A landscape with many valleys, sampled at points; each row gives a point and its height.
From any point a ball rolls to the lowest of the 2 points nearest to it. It stops when none of these is lower. Distance is the straight distance between rows; heights are no part of it.
q_993: [ 14 -21  -8  -7  15   3  -5  16  -5   8 -31 -23   3 -41  -2  37  -3  13
  10   2  -9  32 -16 -10  13]  h=5.85
q_738: [ -1  -4  -4   1  -8 -18 -15  14  19  -5  18   6 -36  15 -20 -30  -9  -6
   5   9   3 -15  30   3   7]  h=7.22
q_602: [ -9  -4  -4  28 -34 -14   8   5  -4 -27  15  12  -5  15   0 -41 -10   4
   3  14   6  -8  20 -14   0]  h=4.22
q_437: [  1  13  -3   8 -11 -29   6  30  33   6  -6  20  -4  16  -1 -25  21 -14
  14 -29  -9  -8  -2  12 -12]  h=6.33
q_233: [ -8  -4   1  -4  33  -5 -18  23  26   5 -20   4  11   3  16  24  -2  11
  13 -15   5  35 -13 -12 -37]  h=8.57
q_695: [  6  -2  19 -12 -24 -17  -2  -5 -14 -10  23   8 -20   5 -36 -13  21  18
 -23   4   1   0  24   8 -11]  h=6.50
q_252: [  5 -13   2  -2  -1  -1  -1 -22  -6  11  17   8  -1  -6 -19   1 -22   7
 -28  -9   6 -10   6 -10  24]  h=4.31
q_608: [ -1  25 -12  21  17  21  30  -9   0 -23   3   9  22 -10   5  -1  -1 -10
   2  -1 -31   9  -2 -12 -38]  h=5.34
q_554: [-30 -10  -3  -1 -31 -13 -20 -16  13  -3   2   2  -1  25  -6 -27 -25  15
   1  -1   6   7  11  -9   2]  h=6.90
q_492: [-24 -18   5 -17  -9  16   1 -28 -27  -2  14  -9  17  22 -18  16 -12   4
 -17   0  -8  22   3  -1 -31]  h=5.40
q_990: [  5 -17   9   3   3 -13 -12  35   4  -5  29  27  -9  24  -2  15  10 -16
   0 -42  12   2  11  25 -19]  h=8.72
q_368: [-23  -6   3   6 -36  -8  -4 -31 -12   7  12   7   9  22 -12 -24 -32  14
 -24  -7  -4   3  11 -12  -4]  h=6.76
q_748: [  8   7 -21  14  23   1  20  31   1  17 -11 -17  29 -10   3  17  -4 -12
   8 -15 -13  17 -19  -5  24]  h=6.29
q_669: [  1   2   9   3  13  15  10   5 -31  -6  27  16  -1 -17   7  29 -18   6
 -16   1   0  26  10  -3 -24]  h=6.36
q_470: [ -5  16 -12 -15   5 -14  18  -5  11  24 -11   2   3   8 -13   3  15 -25
   1 -19  -6  13 -22  36 -15]  h=7.92
q_171: [ 21  -8 -15  15 -12   5 -18  21 -12 -17   5 -10 -17   4   1 -11  18 -19
  -1  25 -14 -12  13  -7   6]  h=5.83
q_887: [ -7  -6   5 -14  -6 -21  -2  -8   6  24  11  29  -3   3  16  -5 -30  -7
  16 -28  10 -15  13   9  19]  h=5.84
q_9: [ 38 -10 -11 -12  20  -7 -24  26   4  -7 -46 -19  -5 -23   9  31  -2  21
 -11  11 -16  -1  23   4 -14]  h=3.95
q_18: [  8   8  18  -3   5 -13 -50   3  27  -6  -6  11 -13  -2  25 -19  -5  19
  -1  -2   3 -18  21 -18   5]  h=7.66
q_872: [-15  13  10 -18   0 -33  -1 -14   5  17  16  40 -17  -4  30   1 -24 -19
   7   7  22   8  -7  20  -9]  h=3.82
q_412: [-13  28  20  -3  12 -16  -9 -12  30  -9  10  15  -8  -4 -22 -18  15   5
   4  -9  28   1  -6  16   4]  h=7.12
q_883: [ 20  -9   2  24 -12   7  26  20   8 -39   7  -7 -12  -4 -16 -17  46 -18
   5  11 -17 -11  -7  14 -15]  h=5.07
q_313: [ -1  -4  16 -13  -5 -10 -33  11  19 -10  20  21 -33   0  -2 -27  -8  16
   2   6  12 -10  29  -5  13]  h=7.48
q_541: [ 18   9   5  10 -11 -13  26   3   4 -30   0  11 -13 -10 -11 -20  37 -25
  14  27  -9 -16  -1  17 -27]  h=4.55
q_258: [ -2  21 -17  10  -6  -5  27 -34   1 -19  14  15 -23 -19 -12 -25  -3 -23
  27  35  -5  -9  -2  11  -8]  h=2.54
q_828: [-14   2 -17  -4 -11   6   2 -14  23   3  18  10 -36   2 -13 -27 -52 -36
   8   7  -2  -5   6  -3 -10]  h=7.23
q_422: [ 36  -6   5   2  20 -14   1  13 -15   8  -8  14  23  -1  -1  30 -28   2
 -35 -27 -10 -12  22 -19  -1]  h=7.25
q_705: [-11  -7   5  -4 -24  -4   0 -26 -26  12  -6  -1  13  21  16   5 -28   8
  -8  -1 -20  -5   2 -20 -12]  h=6.56
q_972: [ 13 -15 -15   6 -17  18  -7  21 -10  -4 -23 -26  -2   6  10 -10  31  16
  10   3 -19 -22   0  -9  19]  h=3.23
q_919: [-18  10 -22   0   5  27  14 -24  14 -13  14  10 -22 -12 -21 -16 -23 -25
  -8   3 -10   4  -1   5 -21]  h=7.49
q_893: [  2 -19  28  -9  35  -3  -3   0 -10   4   1  23   6 -15  13  41 -35   4
  -2   0  22  10  21 -26 -14]  h=6.71
q_208: [  2  23 -27   4   7  -6  31  14  10  33  -4  25  14   0 -19 -13  -4 -21
  -9 -32  -7 -10 -17   9   5]  h=6.91
q_393: [ 18   9   4  21  10  22  23 -12   5 -25 -20 -20  30   0 -12   0  19 -12
  14  -4 -37  15  -2 -11 -35]  h=5.01
q_997: [  3 -24  -2  18 -29  23 -14  14  -6 -31 -10 -19   6  13   6 -17  29  17
   6   3 -12 -20  11 -18  -3]  h=3.66
q_68: [ -9  -8 -13  -2 -20 -25  10  16   0  11  28  23 -13  23 -26 -12 -18  -5
  -4 -31  -2  -8  20  15 -10]  h=8.54
q_394: [ -1 -17  23  -2  26  11  -4  -2 -24 -12  28   9  -4 -23  11  35 -34   0
  -7  14  14  32  13 -28 -16]  h=6.55
q_871: [  3  10 -20   8 -29  -7  13  -2  -4 -11   9  11 -15  -4 -11 -43 -19  -5
   5  26  -9 -30  15 -14  15]  h=3.73
q_200: [  1 -29  -3  -8 -37   2 -21  -2 -34  -6 -12 -18  -7  20  14   9  31  20
   9  23   6  -2   7  15  -8]  h=4.93
q_56: [ 22  26  -3  10  28 -13   4  15  13   1 -25  -5  28 -15  21   0  -6   6
   0   9  -7 -15  -5 -21  18]  h=8.28
q_710: [  4  19 -16  25  19   5   7  15   8 -16  28   9 -17 -23   9 -10 -16 -12
 -15   6   5  -3  -2  -8  18]  h=3.36
q_286: [ 19  13 -20  10   8  15   3  -1  28 -13 -31  -4  28  13 -16 -10  24 -12
  -1 -10 -23  -3   3   2 -34]  h=4.72
q_376: [ -2  15  -6   5  -5   3   6 -10  36  -4  -8   7   1  20 -21 -20  14 -20
   0  -9 -20  -3   8   4 -29]  h=5.02
q_413: [  4  -7 -15 -20  -6   5  -3  -9   4  25 -50 -30  -6 -14  18  10  13   2
  19  33  -9  -1  -9  -8   9]  h=1.04
q_516: [-30  -8  16 -10  13  -9  -3 -17  -1  28  -4   1  10  10  19  16 -37  11
  17  -2  27  12 -16  -3  10]  h=8.15
q_882: [-14  -5 -16  11   5  15 -10  17  25 -11  10  -5   9  33 -15  -9  12   4
  -5 -39   8   5 -16  -1   6]  h=5.82
q_575: [ -6  21  16  19  20  34  17 -42  12 -27   5 -14  15 -29  -4 -17  10   8
  11  12  -6   5   4  -6   6]  h=6.14
q_349: [  2 -25  -9 -16  -6   9  -2  -8 -11   8   0  -6   2  26 -21  28 -22 -31
  -9 -15 -21  -6   3   5 -20]  h=4.87
q_344: [ 25  -2   0 -22   0  -8 -22  -6   3  16 -45 -18  -1 -22  10  25   0  30
 -14  14  -7 -12  18  -1  11]  h=3.31
q_635: [ -7  10  -4 -21   2  -8   4 -11  41  26 -17   9  -5   3 -12 -35  10  -3
  21 -12   9   1  -2   5  13]  h=7.24
q_172: [-14  16 -10  12  14  16   7 -30  35 -13  -5  -2   8   4   5 -23   1   3
  35  12  17  -2 -14  -7  12]  h=6.84
q_963: [ 16  11   2   3  34 -11   6   8  -9   3   2  10  22 -16   6  17 -16   9
 -36 -32   8  -6  -1  -6  12]  h=7.06
q_214: [ -6 -16  -4  -3  -9  18  27 -25 -26  10  35  -2   4 -11 -36  -2 -17  -4
 -27 -20  18  -8  -4   1  24]  h=3.58
q_132: [  7 -13  -2  -7 -20 -28  10   5 -14  23  19  21  -7   7 -25  -1   0 -16
  -3 -14   7 -14  14  15  14]  h=8.27
q_457: [ -2 -12  13 -10 -10   6 -16  -7 -24 -15   3 -14 -16 -10   0   7  27   9
  -8  28   5   5   4  15 -11]  h=4.32
q_587: [ 25 -11  35 -20  18  -4  -3  -3 -25   5   1  12 -10 -16  12  44 -34 -13
 -18  21  16  -9  26 -18  -4]  h=6.96
q_530: [ -4   2  -4  -8  11   1 -11   7  54   6 -24   0   3  -2 -14 -17  12   5
   8 -16  13   7  -5  33   4]  h=7.46
q_866: [-10  16 -12  16   3  30  18 -34  14 -20  14   2   7  -8 -15 -25  -7  -1
  20  18  -7   0   1 -17  12]  h=6.57
q_439: [ 12 -24  -3   1  26   3  -5  31  -5   8  17   9  -1  14  -3  35   1 -27
   0 -15  25   7  22  30  23]  h=8.39
q_332: [ 14  15   2  12  24   6  -7   7   7  -9 -16  -4   2 -19  25  -3 -15   1
  -4  19  -9   2  -2 -34  16]  h=8.06
q_216: [  9   3  -8  -1   3  19  -6 -12  28   6 -23 -16  10   0 -21 -17  17  12
  -8   2  -1  -1   0 -13  12]  h=6.51
q_850: [-15 -13 -21   5  18   8 -10   6   6   1  12 -13   7  25   4   5  -2  -2
   8 -24  16  12 -21   6  11]  h=5.62
q_599: [-12  -8  22  -1   3  -6  -2  -2 -36  -2  32  12  18  -3  27  18 -28  30
   0   9  19  10   5 -17  17]  h=5.21
q_491: [-16  21  -2 -18  19  -7  -5 -14  29  20 -15   7  -2   3  23   7 -15 -17
  13   4  -9   6 -12   8 -18]  h=1.28
q_557: [-10  -6 -16  -8  -8  24 -25 -34  30   3 -18 -14   0   9   5 -21 -26 -12
  10  27 -10 -12  -1 -25   4]  h=3.78
q_224: [  0 -17 -17  17 -14 -13  -2  38 -10   3  33  18   3  31 -12   5  -3 -14
  -4 -36   6 -11   1  12   4]  h=8.73
q_43: [  5  -4  32   0  11 -12 -17   9 -12 -10  18  16   4  11  16  24   5  13
  -5   0  28   5   9   6 -23]  h=7.05
q_653: [ -3   6  13   0  -8  -1  11   2  28 -11  -8   0 -11  21 -42 -31  32   9
   1 -12  -3 -18  11   9 -24]  h=5.35
q_73: [ -4 -15 -21   8 -11  -2 -18   9  -4   6  11  -7  -1  15  25 -17 -24   2
  12   7   6 -16  -9 -15  37]  h=7.86
q_52: [  1   0  14 -34  -2  -1  19 -46 -11  32 -13 -17   0  -1 -11  22 -15 -21
  -8  -9  12  -9 -23   3  -2]  h=7.89
q_786: [ -8  -1 -18 -16  22  -3  -7   3  32  21 -11  -1   8   5 -13   1   5 -19
   5 -27  -7  15  -7  31  -6]  h=7.67
q_458: [  1 -29  -7  -6 -11  -4 -22  12  -7   6  -4   6  10  33  -2  13  16  -4
   1 -34 -10  -2  14  15 -13]  h=3.72
q_361: [  3   6  -1   3   5   3  -4 -27  19   9  -4   5 -21  -9  -8 -28  -2  -7
  15  35  -5 -24  -3 -14  18]  h=1.88
q_792: [  6  31   7   4  10  -5   7   1  24  -7  -9   7  28   1 -24 -14  13  15
 -35 -37  -3  -5   4   1 -10]  h=2.28
q_91: [-21   2  -9 -18  -2 -27 -17   3  25  21   3  18 -13   8  27 -16 -15  -3
  26  -9  15  -1  -7   8  24]  h=5.37
q_50: [-12 -19   1  11  12   5  -1  12 -28  14  16 -22   8   0  20  24  -4  13
  18   1  21  17 -19  -1  44]  h=4.88
q_442: [ 14 -11   4   5  11 -10 -39  20  10 -11  17  16 -12  -5   8   1   3  13
  -3   4  26 -12   9   8  24]  h=7.77
q_36: [-21   5 -16   0 -14  -1  20 -15  -2  18   6   3   2   6   6 -14 -22 -16
   7   6   0  -5 -18  -5  19]  h=4.51
q_10: [ 27   4   6   6  -4   0   8   6 -31  13 -18 -21  11 -24   3   3   9  -9
   7  22 -43 -11   0 -18  14]  h=4.39
q_363: [ 18  -6   3  -6  -4 -17  -7  -1 -20  -2  19  20 -19  -3   6  14  -4 -14
 -18  21   5  -2   6  21  -3]  h=7.10
q_785: [ -6  -3 -12  16 -10  -5   5  26  21 -10   3   1   2  20 -10 -14  24  -6
   5 -14   5  -8 -13  15  -5]  h=6.04
q_815: [-21   3 -15  -9  -9  15  21  -7  -6  13   8  10 -15  -6 -10 -11 -28 -28
 -13  -9  -6 -14 -15   4 -31]  h=7.69
q_417: [ -6  -5 -13 -12 -15   6   2 -25  13  33 -20  -7  11  19  -1  -8 -21 -11
  13   2 -11 -11 -15 -17   7]  h=4.20
q_833: [  3   2  24   8   9  -3   3  19 -24 -10  18  -8  -5 -21  18  30   9   9
  15  14   5  28  -8   0  -1]  h=5.97
q_763: [ 12  11  -8  12  -7  -6  -3  11  -2   0  12  32   2  -8  -7 -19  -7  10
 -38 -18 -11 -27  21 -21  -5]  h=6.52
q_371: [  5 -24  -4 -17 -18 -22 -24  16  11   9  -1  11 -18  14   7   0  24  -2
  14 -36 -10  -5  17  26 -10]  h=3.19
q_501: [ 12 -10   2  21 -10  22   5  32  -3 -35  10 -18 -11   1  -9   6  36 -19
 -11   7 -13   6  -5  17 -17]  h=5.47
q_236: [  7  -3  17 -14 -14  -5 -23  -4  -1 -23   8  10 -24  16 -34 -13  30   1
 -15   9  -6  -4  25  13 -36]  h=6.11
q_791: [ 19  -9 -21 -10  -9  10 -20   3  10  -3 -38 -32   0  -4  25   8  18  29
  -2   9 -13 -11  14 -13  18]  h=2.69
q_497: [ -7   0   7  21 -32  17  18   7 -49  11  39 -15  -2 -13   6  13  -9  -1
  -1   4   1  15  -3  15  28]  h=7.09
q_49: [ 14  10 -28   5  13  -6   8  12  18  25  -9   0  31   4  -8  10 -19 -16
 -21 -31 -10  -3 -19  -7  19]  h=6.58
q_502: [  3 -13  15 -15 -19 -10  18  -5 -45  13  13  -2  -6  -3  12  33 -19 -20
   0  14  -4  14 -10   7 -10]  h=7.72
q_633: [ -4 -22  28  -8  -1   1 -25   8  11 -11  13  20  -5  14   6  17  17  26
   5 -20  27   0  25  18  -9]  h=7.19
q_683: [ 11 -16   0  -7  14   5   2  27 -18  -4  22  25   6  22   1  36   6 -18
  -4 -11  12   4   9  23 -12]  h=8.58
q_847: [-22 -12  -5   7  21   7   8   6 -16   6  30  -1   9  11   9  23 -21  -2
   4 -10  25  21 -20   2  27]  h=5.31
q_605: [ 17  10 -10  -1   3  18  17 -14  -8  -7   4  -3  -9 -16 -33 -10   2 -19
 -32   3 -25 -11   4  -1  -3]  h=7.27
q_868: [ -7   1   0 -12  13  23 -26 -27  20   4  -9  -8 -25 -14  13 -17 -24  -9
  12  37   6  -7  -3 -17  17]  h=3.16
q_14: [ 12 -20  -3  -9  18   0 -29  16   0   0  27  14 -16   5  -6  16  -9 -10
   6  -3  34  -2  19  19  33]  h=8.10
q_578: [-15  -9 -21   5 -20   2 -17   2  10   6 -10  -4  -8  16   0 -25 -14   9
  30   7  14  -6  -5  -3  40]  h=7.68
q_680: [ -4   4 -10  10 -14  -1  16  12 -32   7  23 -15   8   2  -6   9  17  -7
   3  -5   6  16 -19  10  23]  h=7.51
q_830: [  1  18   3  15  13   5  33   4   1 -11 -27 -20  35   1 -12   2  31   2
  -2 -20 -10  19 -28  13  -4]  h=3.35
q_158: [  2   9  -1  11  -6  -4   8  17   9  -2 -25   4  27  19 -11   0  31 -12
 -15 -22 -27   0  -9  11 -43]  h=4.43
q_713: [  2  31 -20   9  -2 -26  30  11  23  26   3  18  -4   9 -18 -34  -3  -9
  12 -22   2 -18   2  -4  23]  h=7.29
q_914: [ -6  -1   2   3 -17 -17  -7  14 -10   4  -1   4  17  38  -5   6  21   3
  -6 -24 -16   2  -6   9 -40]  h=4.09
q_98: [ 11 -25   9 -21 -13   2   4 -11 -26   4  22   4 -16   2  -6  25 -25 -35
  -2  19  20   0  10  16   2]  h=7.50
q_483: [ -4   3   7   5  -6  32  30 -28 -37  11  21 -21   3 -24 -26   7  -8 -10
 -30 -11 -14   8  -3  -2  14]  h=2.55
q_595: [ 13  27  -9   1  31  -7 -13  24  39  -3 -36   1  28 -11  14   3 -15   6
   3  -3 -10   7  -2  -3  -2]  h=8.41
q_770: [ -6 -14  -3 -24 -30 -24 -24   1   9  11 -12   9 -15   0  13  -6  17  30
  19  -9  -5 -21  17  14  -1]  h=3.81
q_935: [  3 -21  -3   4   2   4 -15   5 -28  15  -6 -19   4 -10  23   8   3  29
  15   4   3  -9  -8 -10  48]  h=4.23
q_551: [-11 -17  16 -34 -24 -22 -30 -18   7  11 -14   4 -28   5   4 -17   2  19
  18  19  10 -11  25  16   4]  h=4.30
q_188: [-12  -1   2  14 -25  12  -9  -6   2 -30  -2 -11   0  14   1 -31  10   6
   5  18  -7  -2   5  -5   4]  h=4.08
q_419: [-27   4  -1 -10 -11   5 -24 -21  25  -1   5  12 -16   9   4 -23 -53  -7
   8   0  -3   0  11 -14  -5]  h=7.04
q_454: [-22  -1   5  19  10  44   7  -4   4 -23   3 -27   3  -4 -14   7  29   2
   8  -3   0  28  -6   3   6]  h=5.88
q_359: [ 25  -1 -19  -6  10   9 -11   0  19  -3 -55 -22   6 -23  31   2   5  19
  18  36  -9  -8  14 -19   8]  h=2.07
q_431: [ -9  22   7  -4  13 -28 -12   8  23  14  12  22 -17 -11  29  -7  -7 -10
  27   4  30  -1 -18  26  20]  h=4.75
q_64: [-22   9   4 -17   6 -18  -6 -17  -9   5  11  12 -16   3  22  13 -23 -13
   4  34  15  12 -10  15 -25]  h=3.14
q_123: [ -4  -1 -20 -15  -5   4  -8   5  33  21 -11  -2 -18   8 -13 -35  -6   4
  25  -3  10 -19  10  -5  32]  h=7.47
q_237: [  4  30   5  -4   1 -12  26 -15   1 -10   4  20 -22 -18 -10 -21  22 -27
  13  36   3  -6  -7  25  -5]  h=3.64
q_51: [ -9   1  10   4  26  20  11 -13  -2  -9   6 -17  11  -3 -16  15  13   9
 -23  -9  11  28 -10  17   1]  h=5.46
q_137: [ 16  -5  34 -32  13   4  -5 -33 -22  11 -10 -13  -9 -15  -2  31 -29 -13
  -6   4  14 -12  11 -13   2]  h=7.30
q_276: [  0  -7  11   2 -12   1   5   1  -6  -5 -21 -34  20   3   3  16  36  54
 -10  -9  12  10 -10  -3  -6]  h=2.66
q_57: [  9   5  -4   2  -2  -4  24  11 -16   3  41  28 -27 -20 -21  -9  -9   0
 -22   1  19  -5  11  11   4]  h=8.13
q_353: [ 13   9  -9  -6  -2 -18  -4  18  22   7  -9   3 -22  13 -15 -34  17 -13
  24  -5 -17 -19  21   7  -3]  h=6.77
q_500: [ 15  14 -18  41  15  21  -5  26   2 -19  18  -5  -2 -20  11  -4 -10 -14
  -9  -7 -15  -3  11 -25  33]  h=4.29
q_265: [-16 -19  16  -7  10   2 -16  13   7 -19  -2 -12  -8  17  12  29  17  19
  12   0  17  28  -2  15 -43]  h=7.41
q_423: [-16  -1  13   8  -7   0  -5   7 -30 -12  12 -10   9  -8  20  10 -16  28
   4  12  -2  14   5 -33  11]  h=4.89
q_813: [ 30   5   7  -4  18  -9 -11  18  -7  -3 -33  -8  11 -12  -7  10   8   8
 -28  10 -23   2   9  -9 -10]  h=4.56
q_271: [ 14  23   1   3   6 -10   5   8 -15  -5  18  23  -6 -14  18  16  -2   2
 -27  -3   0   2   5   6 -30]  h=6.64
q_566: [ -3  20 -15   8  18  22  17  -5 -20   3  25  13  -5 -36   5  -8 -19  -7
 -22  -1  11  -4 -14  -3  14]  h=4.41
q_82: [ 11 -18   1   9  -1  15  -9  40  -7 -38  10  -8  -7  18   6  19  26  -9
 -14  -8 -17   9  -1   8 -39]  h=5.73
q_80: [ 19  10   4  -4  -1   1   3 -17   1  -7 -18  -7   9 -14 -22 -21  22   2
 -20  17 -16  -9  10  -2  17]  h=6.85
q_55: [-24  18  -9  -3   6   5  -2 -19  42   9   1  16   9  11   4 -27 -11 -10
  23  -2   7  -7  -4 -10   9]  h=7.01
q_715: [ -8   3 -11  17  -5  13   0  15  -9 -28  24  -1  -2   9   1   7   8  -4
 -19  -7 -16   8   6  -3 -44]  h=5.91
q_789: [ 15  22  -7   3   4   1  12  -1 -14  17   2  23  12 -18  -7  -8 -10   4
 -40 -26  -3 -16   0 -12   1]  h=6.78
q_650: [ 10  18  -3   7   7 -21  17  14  19   0 -12   4   9  -1 -18 -35  22   8
  11 -14  12 -17 -15  -2  31]  h=7.60
q_855: [  8  -5 -10  -1  -6  11   7 -17 -21  -3 -15 -17   0  -7   1  -8  24 -26
  17  24 -26  -4  -2   3   5]  h=3.15
q_637: [-12  27  28 -17   8 -10 -12 -12  36  -8  -7  14 -15 -11   3 -13  18   2
  11  19  15   3  -7  20 -13]  h=7.32
q_317: [  1 -12  34 -45   1  -2   1 -43  -3  24 -13  -2 -11 -10  -9  19 -18 -15
   6 -11  19 -29   7   8   4]  h=7.61
q_809: [  6 -20   1  -6   0   3 -12  -5 -22   3 -28 -21   5  -6  15  26  16  57
   5   3   4   9  11 -26   1]  h=3.06
q_952: [-17  15  -4   3  28  10   6  -5  -5   9  25  28   1 -29  25   2 -46   8
 -14  -2  32 -10 -17 -12  15]  h=5.19
q_907: [-19 -25  15 -21   3 -15   3  -7 -30  21 -10  -8   9  -1  20  34 -31  11
  28  12  21   8 -15 -13   9]  h=8.03
q_448: [ 19  13  -6  -2 -16 -10  27   1 -23  15  24  23 -11 -16 -29  -6   5 -17
 -26   0  -2  -7   4  22  -2]  h=7.78
q_88: [-34  -2  10   1   8  -9  -1   3 -17  -9   7  -9   9  17   6  26   3  15
  14 -12   9  31 -18  -2 -33]  h=7.52
q_60: [  6   4 -10  -3   5 -21  26   6 -19  23   1   0  -1  -4  -3  14   5 -23
  -6  -6  -4   8 -30  24  13]  h=7.84
q_86: [ 25   0   1   3  16   6   6  13  -6   9 -30 -32  12 -42  -6   7   2   3
   6  18 -26   4  -8  -7  24]  h=5.30
q_906: [  3  12  31  -2 -11 -10 -16  -2  -1 -24  28  15  -8   1  -2 -10   7  17
 -27   0  18   1  13  -4 -13]  h=6.83
q_862: [-14  -7  23  11 -13   6   3   4   6 -22   0 -10  14  17   0 -12  40  43
 -16  -3  14  -3 -10  -5  -7]  h=2.24
q_312: [  1  18   5  -8 -13 -11  14 -23  11  10  -4  13 -15  -6 -12 -30 -26   4
  -2  12  -5 -28   1 -24  14]  h=3.00
q_945: [ -1 -22  13   2   7   7 -22   9  18 -13  -9 -17  -4  14   1  19  28  31
  -8 -18  29   9  14  18 -11]  h=7.31
q_193: [  6  -5 -14  17   9  37   2 -11  28  -6 -12 -30  15  -3  -2  -7  25   4
  22  -1  -5   7  -9   4  13]  h=6.23
q_985: [ -1   0   8  28  -1  -1  12  30   1 -10 -15 -19  12  -4  35   4  27  17
  19  -3   9   8 -17 -20   9]  h=4.15
q_670: [ -6  -9 -21  -6 -15  -1 -12  -3   3   0  -2   4 -17  17 -12  -2 -12 -32
   3   7 -21  -6  -2   9  -9]  h=4.42
q_621: [ 23 -35  -7   3 -27   1 -38  30 -20 -14  -1  -8 -15  13  13   7  12   6
   6  19  -6  -6   8   7  -1]  h=5.36
q_283: [  2  14   9  12  18  -8 -24   5   5 -14   9   9  -3   2  28  -5  -3   9
  -3  22   3  -5   5 -23   2]  h=7.85
q_727: [-18   5   2 -16   2 -10 -25 -20   1  12 -12   1  -7  10  14  -3  -1   1
   7  15   4  -3  -9   4  -9]  h=2.30
q_885: [ -6   2 -21  -6  19  23 -10  -4  38  10 -33 -21   1 -10  11  16  -2   5
  14  15  11  23  -4  10   4]  h=2.76
q_190: [ 11 -16   3  -2 -20  -2 -15   2   6 -19 -19  -9 -18  13 -26 -25  41   8
   1   6  -6 -15  17   5 -17]  h=5.70
q_372: [ 15  20  12  -8  10  -5  17  11  22  -5 -26  -6  41   4 -21   0  28  19
 -18 -26   3   3 -23  27 -13]  h=2.84
q_304: [ -2  14   0  12   7   4  22   3   1   0 -21 -21  33   4  10  -3  27  16
  18 -10  -4  10 -27 -13  10]  h=3.76
q_67: [-16  10  17  17   3   4  -2  13  -5 -12 -14  -7  17  -9  31   0   8  34
  23  14  -4  10  -6 -42  13]  h=4.52
q_245: [-17  13  -4 -15  -9   8  32 -28 -24  29   1  -2   3  -1  -8   6 -21 -17
 -19  -7 -11  -4 -24   3 -21]  h=7.91
q_453: [-17   0 -13 -13  31  14 -17  -9  39  22 -11  -4  -7   8  21   8 -21 -11
  22   2   4  12 -14   5   7]  h=2.12
q_584: [  4  15  35   6  -4  -9  -1  -4  30 -20  -9   7  15   4  -6 -10  31  21
 -27 -15   8 -10  -2  -1 -13]  h=1.72
q_40: [  3   6  -3  30 -11  16  19   9   5 -34   8   0  28  12  -4  -6  22  -1
 -15 -23 -19  -6  -3 -21 -31]  h=6.10
q_911: [-15  13   7  12 -23  14  31 -26 -31   3  11 -14  -4 -23  -9  -6 -11 -17
  -8  16 -12   1 -11   4  15]  h=2.75
q_540: [ -1  -3  -5 -18 -22   4   7 -16 -25  19 -28 -21  -2   2   0  11  14  -6
  11  26 -23   2  -7   5  -3]  h=2.15
q_689: [-15  21   9  -6 -12 -12  17 -10  11  -8  18  13 -18  -4 -31 -27   7   6
  -9  10   9  -2   6   5 -10]  h=6.86
q_17: [ 31   5 -10   9  -2 -12  10   8  23  -1 -38  -8  11  -4  -2 -31  34  16
  15   6   4 -29  -7   5  26]  h=7.82
q_676: [  0   6  -5 -12   8  16 -10  -8   7  -9 -23 -23  -9 -16   5  12  25  14
   1  18  15  18   1  19  -4]  h=3.44
q_737: [-19 -22  16  -3 -19 -11  20 -21 -49  19   3 -14  15   5  12  27 -24  -1
  13   3   0  26 -20  -8  -6]  h=7.90
q_496: [ -4  14  -4  18 -26  12  26 -20 -23 -12  17   7 -18 -27   2 -29  -4 -16
  16  30  -9   2   3   8   6]  h=0.99
q_87: [-18 -17   3  -8  28  -7  -8   2  13  31  -8   2  21  15  15  28 -26  10
  13 -34  27  -1  -7  -5  18]  h=8.26
q_528: [  6   0   6  -6  15   7   3 -17  -9   9  10   0   5  -4 -22  13   8 -11
 -35 -11  -3  12   1   7   3]  h=4.98
q_610: [-17 -15  -9  -9  -3  10  13 -14 -21   7  -1 -22   3  17 -13  31  -2 -16
  -8  -9 -30  26 -10   0 -43]  h=5.17
q_894: [ -5  -5  22  18  -8  11   4  12 -45  11  35 -19 -14 -34   4  37  -9  -8
  17  21  -2  31 -10   1  21]  h=6.54
q_440: [ -2 -14   8  -8 -22 -13   8 -13 -24  28   8  11   7  11  11  11 -36  -5
   0  -9  10 -19   0  -5   2]  h=6.30
q_460: [ -4  34  17  11  22  15  22 -31  10 -30  -5  -3  21 -10  -3  -1   9  13
 -10  15 -16  12   4 -14 -29]  h=5.68
q_6: [  1   9  -6 -11  24 -21 -16  31  33   8 -28   1  12   4  26  17  -3  -6
  16 -24 -13  13  -5   8 -29]  h=8.50
q_69: [ 22   1  -4  35  -8  18  -7  16 -20 -20  11 -11  -6 -10   4 -14   3 -22
   0  18 -36 -16  16 -27  24]  h=5.16
q_308: [  6 -10 -14   2  26  -1   0  26  -4  13 -26 -17  17  -9   4  23  -4  14
  12 -10   2  26 -24 -10  10]  h=6.06
q_196: [  2 -22 -10  17  -2   3  -7  10 -27  -2  28  -1  -8   0  31   2 -27  -7
  -5  18   6  -1   3  -5  23]  h=8.09
q_568: [ -1  -6  37  -4   2 -16  12   0 -41  -5  22  17   4 -14  19  32  -5  18
  15  30  21  33   5  -5  -3]  h=5.59
q_731: [-21  10 -20  -1 -21 -16  10  -1   3   3  -3  16 -12  16   6 -17  -5 -33
  10  16  -9  -2  -7  17 -10]  h=3.89
q_574: [ 19 -12   9   1  -1 -17 -11  19 -33   7 -13 -11  13  -5  32  25  15  46
   4   1  14   4   1 -20  25]  h=3.53
q_78: [ 14   9 -10  20   0  -2  16  31  14 -15   1  20  13   5  -8 -15  12   1
 -29 -29 -13 -31  10 -15 -20]  h=6.28
q_324: [-19 -15  -5   1 -14  16  -8 -17 -16 -28  25  -8  -5  23 -22  -7  -5   0
 -28   2 -11  14  12   2 -25]  h=5.64

Two balls start at each pair of points below. Name the first point that both come to, or write -.
q_80 / q_689 -> -
q_265 / q_833 -> -
q_6 / q_87 -> q_850
q_882 / q_412 -> -
q_172 / q_650 -> -

Where does a ball stop that starts at each point below?
q_894 -> q_584
q_815 -> q_491
q_990 -> q_584
q_785 -> q_584
q_55 -> q_371
